A landscape with many peaks, sampled at points; each row gives a point and its height.
A climber steps from a point to whichever of its 2 nearest points has the largest rise for the distance, and stops where none of them is higher. Distance is the straight distance between rows; heights are no part of it.
<710>: [177 128 100 128 118 138 128 142 165  74 175 140  77 124 133 114 105 116
  95 114  77  96 119 113 156 109 106 126 179 148]  height 5.5
<524>: [168 117  92  92 125 158  67 121 179 118 115 171 119 138 125 101 143 150
 115 130 129 153 190 122  99 132 168 137 125 163]  height 5.0
<1945>: [125  64 112  71 114 111  40  88 120 123 125 127 125 126  96 114 164 118
  93 134 128 145 135 125 152 122 137 131 103 158]  height 8.8
<1519>: [111 101 121 111 139 105  76 170 121 174 127  95  76 163 167  99  97 140
 148 147 114 101 144 108  92 139 125 158 107 163]  height 61.2
<497>: [140 110  43 165 162 136  93 166 140 146  90 124 101 142 137 199  83 122
 100 176  69 134  95 146  68 107 161 189  93 133]  height 19.0
<143>: [ 97 129 133 104 120 115 186 111 122 145 156  86 119 172 147 112 151  87
 178 198 128 139 114 139 167 158 125  89 107 114]  height 60.4
<502>: [ 88  77 145 115 136  86 162  82 111 139 172 118 118 143 134 116 148 121
 146 192 138 144 141 124 121 123 150 116  70 102]  height 55.9
<1495>: [173 145  65 137  98  72 134 136  85 101 131 169 156  67 162  98 153  93
  83 122 140  85  99 112 103 172  83  95 126 107]  height 40.7
<1266>: [106  77 121 161 158 122 107 156 153 151 157  86 104  85 116 177  93 127
 122 164  92 148 146 158  99 159 158 123 114  78]  height 12.5
<1607>: [137  97  67 158 163 180 107 133 140 108  95 150 131 126 120 142 144 141
  92 108  98 129 136 129 121  75 102 176 107 132]  height 22.3
<1541>: [112 170 123 107 117 142 147 160  84 166  72  80 157 160  82 168  93 152
 142 149 119 105 122 120 133 127 138 125 146  82]  height 34.7
<67>: [154 145  92 155  95 138 111 130 163 125  77 103 140 112 166 151  86 105
 140 149  66 110 124 120  93 150 112 111  82 164]  height 49.5
<358>: [119 108 166 123 114 161 108 155 224 160 133  87 103 113 136 148  82 124
 168 152 182 102 148 116 187 138 158 108  89 118]  height 43.9
<994>: [129 115 143 150  74 127 125  69 160  93 155 196 106 117 116 125 140 155
 130 120  96 167 132 174  93 142 114 121 171 167]  height 46.4
<57>: [117 162 133 117  61  75 161 120 122 115 103  96 131 104 140 192 102 173
 121 102 104  69  84 108 177 123 133  91 128 132]  height 41.6
<113>: [ 89  93 105 157 132 135 163 100 122 138 139 132  83 137 162 146 153  73
 116  91  74 180 148 130 102 122 144  97 113 139]  height 48.7
<1959>: [120 163 107  81 107  86  94 125  92 123 108  66 117 140 140 140 128 132
 139  87  99 103 100 132 169 152 123 113 131 196]  height 3.2
<1661>: [134 162 101 105  77 118 107 170 102 147  88 157 166 138 131 103 160 164
 145  95 178 111 117 153 123 183  81 123 156 108]  height 10.8
<347>: [160 165 102 150  93 126 150 148  88 140 152 148 180  83 127 121 144 126
  58  53 167 109 102 140 149 190  96  88 178  87]  height 58.5
<754>: [148 131 111 112 157 105 137 141 143 108 114 140 149 138 163  92 172 104
 165 150 163 146 130 131  81 160 129 129  88 119]  height 46.5
<210>: [162  98  99  93  88 124  43 115 181  81 106 150 107 110 127 123 135 162
  98 150 108 115 132 135 137 119 138 143 123 180]  height 7.1
<1260>: [143 124 149 115 127  75 142  94 147  88 173 149 121 120 121  99 175 145
 106 102 194 145  95 168 117 148 169 150 153 140]  height 57.7
<1492>: [147 132 102 144 107  82 100 120 126 150 146  98 122  69  94 152 101 142
  89  49 164  50  87 160 156 120 152 130  71 114]  height 22.1
<256>: [110 100  81 134 168 127  80 159 122 110 104  70 120  87 114 202 116 109
 112 137  89 143 122 127 105 144 157 118 145 115]  height 13.7
<1454>: [130 121 171 124  66  91 135  65 157 111 146 151 102 137 115 107 132 141
 111  78 139 147 110 149 121 138 168 130 131 177]  height 51.9
<1261>: [136  75 158  97 126 145  70  91 170 118 162 143 143 111 117  99 166 131
 120 157 170 135 152 109 176 123 108 116  99 152]  height 10.3
<1557>: [ 73 165 161 153 122 119 183 125  61 190  92 138 111 184 132 104 115 134
 176 139 106 126 171 135 122 101 105 146 146 128]  height 53.1
<225>: [146  72 138 112 150  81  61 116  98 149 134 106 146  72 101 157 119 127
  64 138 179  84  79 114  79 127 168 133  83 102]  height 19.1
<172>: [167 191 143 126  51  69 168 112 104 124 132 127 175 112 141 137 112 132
 104  79 108  92  89 117 165 161 117 105 121 143]  height 38.1
<1022>: [ 83  66 143 118 133 137  73 130 161 149 149 110 109 131 104 124 127 125
 138 205 179 150 154 103 184 114 118 121 101 105]  height 11.8
<1599>: [111 107 114 149 117 192 159 155 166 128 129 148 102 126 101 136 146  93
 120 102 126 163 160 130 155 119 112  88 174  62]  height 32.1
<1462>: [159 112 104 105 186 152 135 117 129 109 183  80 144  75 135 119 148  92
  68 127 132  92 112 115 141 151 142  83 143 109]  height 24.4
<1497>: [147 125 118 150 182 134  76 156 190 161 159  83 132 141 105 130 124 133
 151 139 111 153 185  98 186 122 132 148  92 111]  height 0.3
<1499>: [151 179 158 124  99  66 157 116  76 128 114 111 174 165 110 123 115 153
 153 110  86 114 113 130 155 133 117 157 116 133]  height 35.3
<1580>: [144 125 150 141 134 150 160 128  88  92 124 117 179 111  95 145 109 100
 139 157  66 138 117 169 126 121 117 149 121  77]  height 22.2
<1428>: [134 140 115  99 130 181 133 102  88 140 142 116 168 121 145  98 141 152
 101 132 132  64 110 122 113 162  71 105 128 160]  height 30.7
<1140>: [144 167 172 121 124 159 151 169 124  89 118 149 109 155 117 109 115 136
 132  60 139 113 113 123 133  76 115 143 184 131]  height 24.7
<1704>: [113  94  77 131 174 130  95 154  96 169 120 137  90 180 178 105 118 114
 113 135  83 132 151  97 107  91 119 189 100 172]  height 57.9
<883>: [126 159 199 107 108 156 115 151 136 133  94 109 174 104 117 164  76 181
 125  92 203  91 104 122 182 152 148 145 150 134]  height 21.1
<1928>: [172 112 102 156 152 158 148  80 143 103 211 182  85 119 155 121 120 108
  93 117  60 120 111 125 117  83 100 107 158 197]  height 4.4
<399>: [109 207 166 106 107 144 178 150 121 104  90 159 143 166 132 138 157 153
 174 136 175 161 109 133 149 136 118  75 204 142]  height 34.2
<1166>: [138  73 135 130 121 152 126 126 197 119 130 132  84 139 151 135 119 151
  82 184 117 121 121  68 147  97 144 130  88 141]  height 36.6
<485>: [119  90 101 148 151 156 130 121 137 151  98 126 113 142 170 159 126  91
 152 194  47 142 135 121 130  87 113 131  50 140]  height 30.8
<1539>: [114 124 182 124 108 153 137 124 127 107 110 113 156  64 134 167 110 140
 100  80 212 104  61 163 171 165 148 108 148 123]  height 23.5
<586>: [152 141 182 115 198 137 123 142  94 115 165  85 187 122 123  92 117 142
 144 151 154 121 117 149 115 142 139 171 101 129]  height 26.6
<1252>: [ 73 110 164  63  92 115 124 123  80 129 104 118 155  90 107 179 115 150
 154 171 169  99 110 139 163 115 145  89 126  87]  height 15.6
<344>: [165 104 151 145  77  95 128 114 136 139 132 142 154 108 143  79 110 109
  40 107 159 123 105  69 114 187 135 127 159 123]  height 40.0
<1733>: [145 162 146 119 162 165 166 146  68 104 107 141 181 153 165  87 133 100
 142 127 113 135 110 120  80 136  85 141 137 147]  height 30.0
<1297>: [ 62 104 175 135 124 131 109 108 104 138  70 102 150 137 103 125 144  95
 179 173 141 167 117 161 149 110 106 127  76 128]  height 33.5
<433>: [121  62 148 151  75 151 125  62 153 144 145 175 130 120 106 119 126 176
  63 152 128 152 149 127 103 138 134 146  93 129]  height 36.7
<1663>: [135 113  77 163  95 128 144  99  98 128 141 153  85 148 142 113  96 120
  55  72  75 118 118 123  88 124 127 168 123 177]  height 44.0
<913>: [139  76 112 115 141  95  63 145 120 164 134  88 128 134 106 156 121  99
 104 175 122 114  72 111  99 130 138 134  88 103]  height 17.6
<753>: [124 110  87  92 124  82 114 109 125 134 139 137 115 120 165 106 163 177
 139 149 144  58 136 105 112 137  91 119 101 132]  height 15.0
<184>: [129 171 123 106 158 103 159 163 107 117 148  92 132 159 127 127 167 143
 142  93 158 100  84 147 204 106 107 126 116 119]  height 20.8
<1820>: [138 143 159 131 149 204 193 117 120  91 137 180 145 148 134 113 141 106
 148 153 114 142 118 126  91  95  87 117 169 118]  height 33.6
<765>: [132 172 150 100 109 175 166 166 129 100 114 129 132 155 101 118 153 142
 131  79 183  87  91 139 200  81 103 115 150  98]  height 22.6
<1672>: [155 191 130 140 183  66 140 186  81 120 140  75 158 108 135 161 132 160
 147 101 145  90  73 159 145 131 122 142  94 108]  height 19.4
<389>: [158 105  75 152 132 119  56 117 161 108  97  65 137  83  95 187 112  92
  62 129 105 133  75 112 119 138 149 118 103 151]  height 15.4
<1523>: [129 154  77  93 137 144 118 132 109 161  74  96 147 171  97 148 115 154
 126 138 128 107 136 103  82 126 170 148 119 124]  height 32.5
<1654>: [132 118  69 133 107 127  91 124 181 154 122 131  87 182 157 101 128 124
 147 137  85 154 135 161 120 142 127 165  83 189]  height 56.3
<755>: [ 51 113 156 110 179 160 128 124  84 130 133 108 100 153 114  94 146 148
 138 124 189 118 140 131 147  63 109 137 100 141]  height 55.5
<229>: [114 141 154 146 163 129  90  94 148 128 142 141 141 139 145 112 158 146
 185 146 108 177 191 112 144 124  95 128 122 176]  height 40.6
<869>: [158 141 108 126 115 137 101 113 122 154 135  90 191  71 134 132 114 145
  84 128 156  56  80 123 145 183  95 102 111 129]  height 28.5
<993>: [114 151 111  84 143 118 102 110 143  98 132  83  74 159 139 125 132 148
 151 101 111 118 127 154 149 117 158 136 127 220]  height 3.8
<1389>: [146 110 142  75 146 126  67 137 151 128  98 107 160 126  62 163 120 118
 134 186 171 134 130 113 132  89 191 128  83  86]  height 20.7
<1060>: [154 116 168 137 158 142  89 143 141 108 140 123 124 132 148  97 121  82
 148 136  91 179 153 128 130 125 124 141 104 164]  height 43.7
<1528>: [196 153 170 103 124 115 154  92 116 127 186 176 136 111 139  66 151 116
 120  63 171 109 113 116  91 124 133  83 149 154]  height 35.9
<1701>: [142 152  97 173 107 141 159 138  99 129 126  93 142 101 160 137  85  76
 115  96  67  97 105 118 113 155  80  99  97 139]  height 53.7
<1890>: [172 138  84 116 118 111 152 122 119  58  92 158 149  97 165 118 164  84
  84 132 120  98  89  68 103 145 102  92 151 137]  height 34.6
<1067>: [132 134  50 128 137 142 115 104 174 172 115 161 116 198 135 132 133 134
 174 206  68 153 170 162 157 125 138 183  95 166]  height 51.4
<1274>: [113 152 139 160 136 145 174  98 125 158 168 156 107 203 121  93 133 139
 143 101 117 182 140 105 111 134  98 149 201 160]  height 48.3
<756>: [ 99 147 127 156 157 181 124 112 115 150 107 197  98 145 135 141 103 157
 170 147  51 151 193 165 118  60 118 183 153 183]  height 2.3
<1633>: [149 130 160 108 151 109  58 191  99 167 107  87 196 124  94 149 110 103
 145 135 169 137 112 116 123 157 134 139 120  78]  height 26.8
<1968>: [172 190 153 126 125 138 111 186 138 109 117 107 180  82 136 145  77 170
 129 106 157  66 100 119 173 157 104 146 164 125]  height 19.2
<85>: [143 184 172 111 127 103 132 141  93 120 172 111 117 107 146 126 109 158
 152  49 115  95 141 145 130 139 145  99 156 157]  height 25.1
<1577>: [126 153 121 102 150  68 132  97 121 144  93 118 160 130 110 159 140 128
 201 183 110 153 192 113 142 119 165 116 115  90]  height 6.3
<1507>: [159  95  54 151 130 126  45 157 162 120 101 118  81  98 132 176  90 115
  78 157  92 108  82 131  89 121 147 139  74 156]  height 17.2
<822>: [116 132 165  85 106 128 129 142  92 147 109  84 174 136 128 147 133 114
 106 116 162 130 114  69 176 149 137  88 126 116]  height 40.4
<1403>: [149 140 127 126 208 176 126 121  82  98 137 113 173 133 150 106 126 129
 141 147 103 122 115 157  91 122 110 178 112 173]  height 28.0
<68>: [169 152 130 129 128 178 153 112 146 111 134 175 114 141 109 116 146 124
 104  49 138 147 102  83 114  79  92  90 221 156]  height 27.4
<1048>: [160 157  88 137  79  77 164 179 140  86  96 157 122 138 140 116 134 122
 126 125 117 125 105 123 116 156 105 139 172  88]  height 26.3
<1458>: [128 122  96 136  80 179 136 126 171 106 129 131 124 101  94 144 136 105
 102  78 132 144 126 173 133 166 128  95 178  93]  height 36.8
<612>: [149 160  92 122 146 138 172 146 145 159  77 106 153 169 122 170  94 101
 183 208  54 112 147 114 147 110 146 158 124 105]  height 43.6
<1819>: [161 136 156 112 191 132 115 139 101 123 176  85 177  97 117  99 145 125
  73 100 163 111 104 109 157 142 129 138 148 112]  height 24.8
<1319>: [137 128 143 139 156 180 122 201 146 121 132 158  63 150 146  80 121 114
 152  92 139 122 160 131 108  75 116 144 148 120]  height 25.5
<235>: [148 139  62 114 125 152 117 127 170 168  82 124 121 191 136 155  99 100
 147 157  53 142 179  92 157 109 156 156 117 169]  height 47.2
<107>: [108  94 101 146 124 140  94 122 146 142  94 144 110 139  81 164 127 162
 122 145  99 142 157 138 137  75 128 168  93  95]  height 20.4
<1472>: [136 115 102  98 155  86 129 104 146 106 140  97 141 105 111 185 129 167
 148 198  88 114 154 102 131 132 162 130 132 101]  height 7.6
<1055>: [129  92 157  75 114 120  86 103 148 126 108 136 157  79  93 171 124 162
 136 139 198  84 119 129 143 112 173 126  87  96]  height 18.0
<25>: [ 79  88 131 116  85 152 153  63 140 139 170 181  86 171  99 107 127 165
 110 174 143 143 164 148 119 103 142 121 117 146]  height 39.8
<1825>: [ 49 120 190  97 124 131 130 105 115 114 151 114  99 122 129 128 124 102
 175 158 171 163 155 130 176 111 141  60 167 156]  height 50.1
<43>: [192 136 115 121 145 131 132 128 122  92  94 138 155 121 144 115 120  79
 110 103  98 117 139 105  87  85 162 144  54 139]  height 24.2
<477>: [107 146  79 109 149 105 164 112  82 125 100 110 140 174 129 146 163 154
  84 106 125 127 102  75 142 133 118 134 168 135]  height 27.8
<1474>: [143 160 106 125  89 127 111 143 121 145 103 127 150 164  90  87 129 133
 133  77 139 143 140 165 114 176 123 155 154 125]  height 13.1
<212>: [119 125 162 171 120  77 135 144 132 143  95  96 116 134 146 137 121  88
 170 125 105 157 118 134 112 130 152 137  50 120]  height 15.3
<1615>: [127 116 111 130 102  80 115 122 139 161 154  89 120 152 117 114 133 125
 131 110 141 126 112 153 152 176 131 132 112 111]  height 14.7
<92>: [111 104 147 159  93 165 113 134 212 123 147 142 120  96 105 143 118 155
 131 135 148 168 162 171 131 171 142 129 154 101]  height 42.5
<121>: [106 168 160 123 139 138 144  62 118 112 126 128 161 154 111 124 163 150
 149 110 135 165 128 138 146 124 110 124 139 167]  height 38.0
<108>: [182 119  94 134 150 110 103  94 102  59 122 132 164  59 127 114 152  93
  40 133  97 109  92  91 130 120 132 121 132 151]  height 29.9
<534>: [153 151 144 108 115 112 106 114 114 133 179 117 128  80 133 107  97 156
 104  44 160  52 114 171 139 141 138 122 125 167]  height 23.7
<1821>: [108 177 115 145 177 134 143  79 159 150 131 193  98 186 133 114 152 126
 198 133 125 186 203 152 134  52 150 160 127 197]  height 0.7
<1243>: [ 81 121 163 120  85 154  99  73 128 124  73 110 173 133  86 135 142 153
 138 148 170 147 108 139 161 125  98 130  97 155]  height 35.5
<313>: [185 176  88 174 111  83 113 152 124 107 160 161 153  45 136  81 122 114
  70 106 171  72  81 130 149 193 108 125 171 108]  height 48.5
<859>: [ 71 110 149 122  97 182  78 129 180 171 112 121 110 113 132 111 119 139
 181 128 186 102 167 141 171 120 102  89  86 148]  height 47.8
<693>: [105 134  76 160 181 117 108 164  93 134  82 123 119 133 135 161 108 139
 155 141  67 132 127 169  73 105 142 207 128 128]  height 20.5
<94>: [111 145 115 128 121  51  69 184 110 111  69 102 142  94 131 167 143 132
 149  95 156 151  91 158 111 163 136 127 139 112]  height 15.7
<1692>: [146  80  67 125 131  86  58 118 156 170 143 113 116 130 132 143 134 160
 114 167 113  89 127  93 103 122 107 143  67 121]  height 16.3
<1017>: [139 162 124 100  91  94 112 203 129 176 119 109 147 120 150 157 114 143
 150  88 179  86 106 123 202 183 115  87 132 102]  height 16.4
<237>: [129 113 143 131 136 108 143 166  78 117 136 114 127  96 119 137  99 167
 107 132 139  82 101 142  74 124 137 156 124  82]  height 30.6
<1148>: [113 118 121  84 141  85 118 149 143 145 143  97 130 102 153 158 146 177
 162 184 170  74 117  89 162 152 110  96 119 105]  height 13.3
<373>: [ 88 185 159 131 145 124 162 123  71 175 158 138 100 206 139  84 124 177
 171  93 136 131 155 134 123 107  97 137 164 170]  height 51.0
<1696>: [156  92 117 154  86  89 114 122 149  88 114 147 124 115 132 120 108 132
  37 160 110 136  95  71 113 140 132 163 161 130]  height 35.2
<463>: [119  90 128 155 154 111 182  86 108 149 180 147 117 143 151 121 146 104
 113 138  85 160 166  99  95 122 137 127  88 101]  height 52.5
<712>: [131 161 127 146 126 161 135 107 148 122 127  89 169  54 125 158 135 145
  78  66 157  83  89 127 163 158 110  73 132 142]  height 26.4
<1342>: [131  82 132 190 132 125 147 158 165 126 172 148 111  65 139 145 117 138
 103 135 115 132 153 129 104 135 121 133 113  52]  height 11.0
<64>: [136 158 130 146 167 127 188 167 104 109 146 131 150 110 134 125 144 148
 119 103 167 129 115 168  71 147 141 141 144  61]  height 27.7
<1612>: [ 73 133 149 103 131 174 123 140 114 161 142 121 135 131 112 100 127 135
 179 131 212  98 157 164 155 104 113 101  93 100]  height 51.7
<1177>: [ 86 117 114 148 155 134 155 136  73 165 114 131 100 172 166 114 116  99
 147 132  54 124 148 113 137  86  87 165 133 146]  height 55.4
<831>: [121 101 136 134 145 132 132  94 121 126 171 147 116 114 129  69 167 162
  98 106 200 112  94 172  88 144 108 141 125 141]  height 52.9
<1662>: [137 143 172 126 107 170 180  92 133 141 153 169  82 151 125 130 111 151
 115  78 134 127 122  76  77  90 128  71 206 158]  height 30.2
<857>: [ 53 150 126 151 158 128 196 112 116 148 117 114  86 123 161 156 146 130
 188 147 111 143 151 176 100 145 145  96 146 126]  height 29.1
<1073>: [107 120 128 104 114 131 131 147  57 173 125  98 140 146 128 125 102 160
 116 130 138  63  97 122 119 142  95 125 113 101]  height 32.7
<132>: [ 90 109 174  91 149 145  81 131 128 118 140  97 113  83 117 151 127 133
 134  97 154 141 177 117 160 120 163  89 149 142]  height 45.9
<1640>: [117 107 146 129 103 194 119  84 185 141 185 180 112 107  96 118 136 150
 133 118 173 160 179 145 136 133 123  75 184 129]  height 48.4
<855>: [146  98 158 133 135 111 135 149 165 102 188 177 116  83 139 108 153 116
 162 128 158 119 156 150 135 123 123 121 131  69]  height 8.9
<147>: [134 112 192  82 117 109 107 166 100 123 104 121 162 120  77 139  95 103
 147 156 161 150 145 122 144 122 183 144 132  56]  height 23.9
<1386>: [139 132 141 180  98 156 147 119 146 168 172 155 145  97 128  88 140 152
  79  65 178 123 125 133 100 184  88 109 181 116]  height 50.6
<595>: [109 181 100 127 150 172 188 122 111 150  95 184 128 171 134 124 122 113
 203 182  95 157 187 170 105 115 145 168 203 149]  height 37.3
<1213>: [112 129 154 124 151 138 145 131  96  82  97 149 151 140  95 126 130 122
 178 198 101 159 126 192 118 100 130 190 133 102]  height 20.3
<488>: [118 117 167 186 143 129 151  99 123 110 159 124 117 141 128  91 142 134
  93 100 134 148  71 152 119 126  82 172 118 162]  height 49.7
<77>: [107 169 128 163 106 158 178 108 176 168 142 140  98 193 107 113 112 135
 168 126 122 174 175 144 128 153 137 119 179 131]  height 44.7
<735>: [168 140  44 165 184 122 113 130 151  91 105 140 125 115 128 120 151 130
  54  85 122 110 121  82 110  89 120 177 119 152]  height 24.3
<915>: [137 102 166 131 120  77 104 153 157 139 119  80 119  98 150 152 119  74
 142 100 156 124 108 115 129 131 181 107  44  94]  height 13.8
<1304>: [111 103 178 120  99 152 142 134 118  74  79 151 108 137 128 134 108 130
 116 148  97 156 130 101 108  98 146 147 161 138]  height 21.9
<805>: [ 90  96 142 155 139 122 130  90 119 135  95 150 139 132 103 167 130 132
 129 186  86 206 180 113 121  91 157 150 101 101]  height 18.8
<1390>: [123 116 145 146  78 145 142 151 122 139  94 171 101 173 111 109  88 113
 113 127  74 174 170 132  96 127 159 167 166 113]  height 19.3
<441>: [151 103 160 118 116 144 118 136 195 150 152 109 115 129 136 107  97 134
  93 122 178  85 136  75 173 129 157 137 109 121]  height 40.3
<1382>: [ 74  88 121 145 183 159 108 132 117 127  68 122 125 141 136 156 160  83
 174 207 106 173 122 139 141  62 104 153  70 126]  height 31.1
<981>: [140 116 159 124 110 149 140  97 146 101 171 175  92 116 113 131 123  89
 179 136  55 169 160 196 147  98 136  93 129 146]  height 40.9
<661>: [127 139  52 146 143  91 153 169 108 130  89 132 120 152 127 149 133 105
 151 126  80 137 125 143 109 125 130 167 140  82]  height 22.4
<1546>: [153 166  81 108 147 126 129 114 146 131  89 100 148 159 101 144 130 161
  96  72 131 127 151  81 127 133 176 149 153 147]  height 30.1
<1680>: [124 135 128 151 147 137 154 123 172 114 127 161  90 125 138 154 138  72
 191 155  62 189 197 139 152  97 145  97 147 115]  height 36.4
<188>: [ 91 191 139 137 110 139 212 105 159 138 121 150  94 186 133 126 162 127
 204 136 171 168 135 151 145 112 114  65 175 139]  height 39.6
<1179>: [121 131 101 120 181 161 101 123 159 165 139  70 137 155  86 122 149 110
 123 112 165 161 180 110 157 123 167 121  95 110]  height 1.3
<1395>: [168 173  82 153 170  92 147 136 152 100 140 111 130  99 121 123 144 144
  67  68 150 116 122  98 110 137 165 145 154 121]  height 27.3
<1188>: [165 145  95 108 144 133 127 109 177  96 165 108 103 152 142 101 136 123
 122 108 103  87 111 138 164 106 125 129 105 179]  height 4.5
<1587>: [135 147 138 118  71 125 132 118 162 121  82 125 135 126 146 145  98 147
 155 111  99  90 143  96 141 125 126 105 115 136]  height 45.2
<1780>: [150 104  74 119 125  63  87 135 132 148 154  61 117 114 145 128 129  98
  97 143 132 103  78 114 117 200 137 111 114 142]  height 16.1
<269>: [123 173 139 104  79 104 113 187 103 173  87 135 186 155 131 126 158 132
 188 138 187 127 110 149 182 173 108 104 110  95]  height 13.2
<1919>: [120 117 128 107 138  79  78 139  66 164 117  84 143  88  93 186 126 149
  98  67 150  76 105 121 119 108 157 116  95  93]  height 20.6
<343>: [123  70 128 144 136 167 126 126 157 115 147 152 118 131 154 130 130 133
 125 230  85 143 127 122 146 105  81 149  90 116]  height 33.4
<1384>: [107 119 120 149 154 140 195 134 108  94 142 184 113 137 141 138 145 111
 140 140  98 173 136 132  75 122 109 134 196  93]  height 37.9
<335>: [151 121 194 135 113 151 155 111 119 148 191 168 103 145 138  83 101 126
 121  91 124 120 139 109  96 112 124 113 141 147]  height 32.9
<276>: [ 77 130 192 109 112 191 147 109 128 132 170 146  99 128 112 123 121 123
 155 121 194 154 127 135 145 123 110  44 204 136]  height 55.2
<451>: [125 128 114 180  88 143 131 114 113 162 130 134 120 126 124 104 114 144
  56  29 129 119 128 112  87 152 106 129 139 145]  height 46.6
<571>: [ 66 109 150 107 164 114 101 128 106 151 141  83  89 172 127  97 119 165
 142 158 170 143 142 117 135 120 138 155 123 168]  height 58.1
<1388>: [110  96 114 138 108 150 138 113 127 134 136 155  65 132 152 144 117  81
 144 138  37 165 157 204 114 116 160 121  92 149]  height 44.6
<1950>: [152 146 157 118 154 127 164 108 138 114 151 160 127 122 167  94 183 100
 144 101 172 160 127 114  65 137 140  76 127 142]  height 40.2
<238>: [109 172 120 131 168 140 199 163 108 131  63 133 104 164 154 137 115 112
 202 187  74 121 141 152 120  97 143 175 162 134]  height 40.5
<1194>: [ 78 145 168 119 143 103 163 137 108 124 182 102  85 102 154 142 139 148
 176 107 138 128 122 181 132 161 135  86 160 133]  height 26.9
<1037>: [131 117 145 191 105 149 129 120 121 102 129 144 102 128 175 124  72 112
  85 121  47 146 102 119 100 121 100 160 116 207]  height 41.5
<1131>: [ 85 162 122 137 103  93 202 112 100 149 110 120 127 158 142 151 152 187
 124 109 147 121 109 110 127 138 137 115 132 114]  height 25.7
<1076>: [115  84 149  80  80 175 125  99 129 138 190 167 109 127  89  99 115 134
 118 157 156 116 170 147 142 127 126  97 162 105]  height 43.5
<675>: [146 106 114 106 124 173  77 124 151 156 119 131 156 137  99  85 150 106
 107 106 177 165 180 119 111 149 154 112  95 119]  height 2.8
<504>: [148  94  85 126  79  81 115 178 126  97 103 121 115 129 129 115 118  94
  77 160 133 116  60 110  98 157 122 157 152 101]  height 31.0
<292>: [122  97 187 108  81 139 128 126 121 165 149 110 144 142 141  87 111  84
 101 119 171 145 127  81 143 189 134 107 140 121]  height 45.3
<814>: [137  96 157 122  79 137 134 120  95 140 151  97 140 121 153 100  96  71
  99 127 100 117  98 117 109 172 127 102  97 132]  height 49.6
<576>: [176 122 120 142 179 145 142 120  96  77 157 136 160  76 144 105 146  81
  80 105 117 122 123 127  80 123 137 120 101 128]  height 27.0
<1192>: [ 88 154 144 162 138 160 134 100 124 158 131 176  85 191  83  99 109 155
 166 127 107 171 197 191 141  68 128 176 161 166]  height 1.6
<946>: [171 117 156 176 177 127 129 125 143  93 188 160 124 144 152  87 138  97
 108 127 103 180 112 133 105 126  95 172 143 169]  height 47.0
<1916>: [148 184  73 156 136  72 100 175  95 147 100  76 155 103 122 168 130 120
 138 102 132 107  56 151 117 156 106 123  94 106]  height 17.9
<639>: [177 135 133 131 122  98 140 141 133  85 196 170 118 103 135 100 148 124
 143 109  98 110 132 131 144 125  83 121 179 102]  height 7.0
<1030>: [ 79 117 140 151 152 155 170 148 168 123 108 131  70 136 166 149 124 118
 168 184  97 156 161 123 124 105 146 110 137 119]  height 32.2
<1387>: [150 185 164  90  95  99 138 144 133  75  96 157 173 125 149 130 144 170
 186 150 148 120 125 125 134 139 127 112 169 135]  height 28.6
<1700>: [154 136 192  95 105  80 142 123 124  48 123 138 137 122 132 132 121 137
 136 141 117 127  95 107 156 114 143 158 169 149]  height 24.6
<426>: [162 114 116 107 159 102 153 109 153  96 123 120 179 109 113 153 171 128
 105 172 132 129 127  70 134 132 147 119 126  72]  height 9.5
<1485>: [121 131 123 145  77  64  78 142 130 103  85 138 138  51 165 135 127 139
 126 106 167 119  98 134  83 185 116 114 123 151]  height 12.9
<1558>: [ 99 114 145 129 129 212 149 186 167 134 144 149  80 149 103 100 108 109
 147 135 154 129 182 147 158  82 122 110 148  74]  height 28.4
<1097>: [150 136 163 139 123 141 189 122 107 111 167 126 186 104 119 119 131 115
 120 143 146 133 108 164 115 182 129 132 131  60]  height 24.5
<418>: [ 77 112 155 188 138 112 160 115 116 151  65 139 122 167 147 131 139  95
 154 160 105 205 148 108 105 105 139 161  95 131]  height 17.1
<922>: [ 73  78 156  96 127 127 103 115 109 116 113 126 150  97  95 153 140 126
 137 190 173 148 164  85 175 105 118  94 132  74]  height 13.4
<1748>: [130 118  99 161 175 179 134 118 135 105 157 188  76 109 173 157 119 144
 124 115  50 142 164 149  95  82 120 145 139 179]  height 3.3
<1312>: [167 165  91  75 143  83  69 182  89 164 102  98 168 152  94 132 118 144
 138 122 151 118 131 116 104 163 163 151 150 104]  height 29.6
<1203>: [ 94 160 144 106 115 137 166 151  54 175  82  99 154 167  83 157 120 108
 125 117 139 135 144  91 186  95 137  90 126  66]  height 36.9
<1572>: [108  94 111 152  94 116 158  99 109 104 143 163 123 136 113 129 143 136
 102 128  93 160 120 146 112 147  97 150 185 119]  height 42.1
<785>: [134  93 109 138 165 112 140 124 160 137 137  99 154  93 132 156 171 139
 127 168 158  98 103  92 155 119  92 112  81  67]  height 11.6
<40>: [160 116 107 149 123  96  77 126 160 115 120 148 131 137 138  80 156 137
 146 113 145 138 129 162  93 140 122 179  70 148]  height 52.7

Where does a climber stop that starts at each point below?
<1148>: <143>
<1304>: <1519>
<710>: <1701>
<735>: <1701>
<1382>: <1260>
<675>: <1701>
<147>: <1701>
<1819>: <1260>

Two climbers start at each pair of points below. Name the first point that both come to, or write none.
<1928>, <1607>: <292>
<1472>, <1615>: <913>
<1577>, <212>: <805>
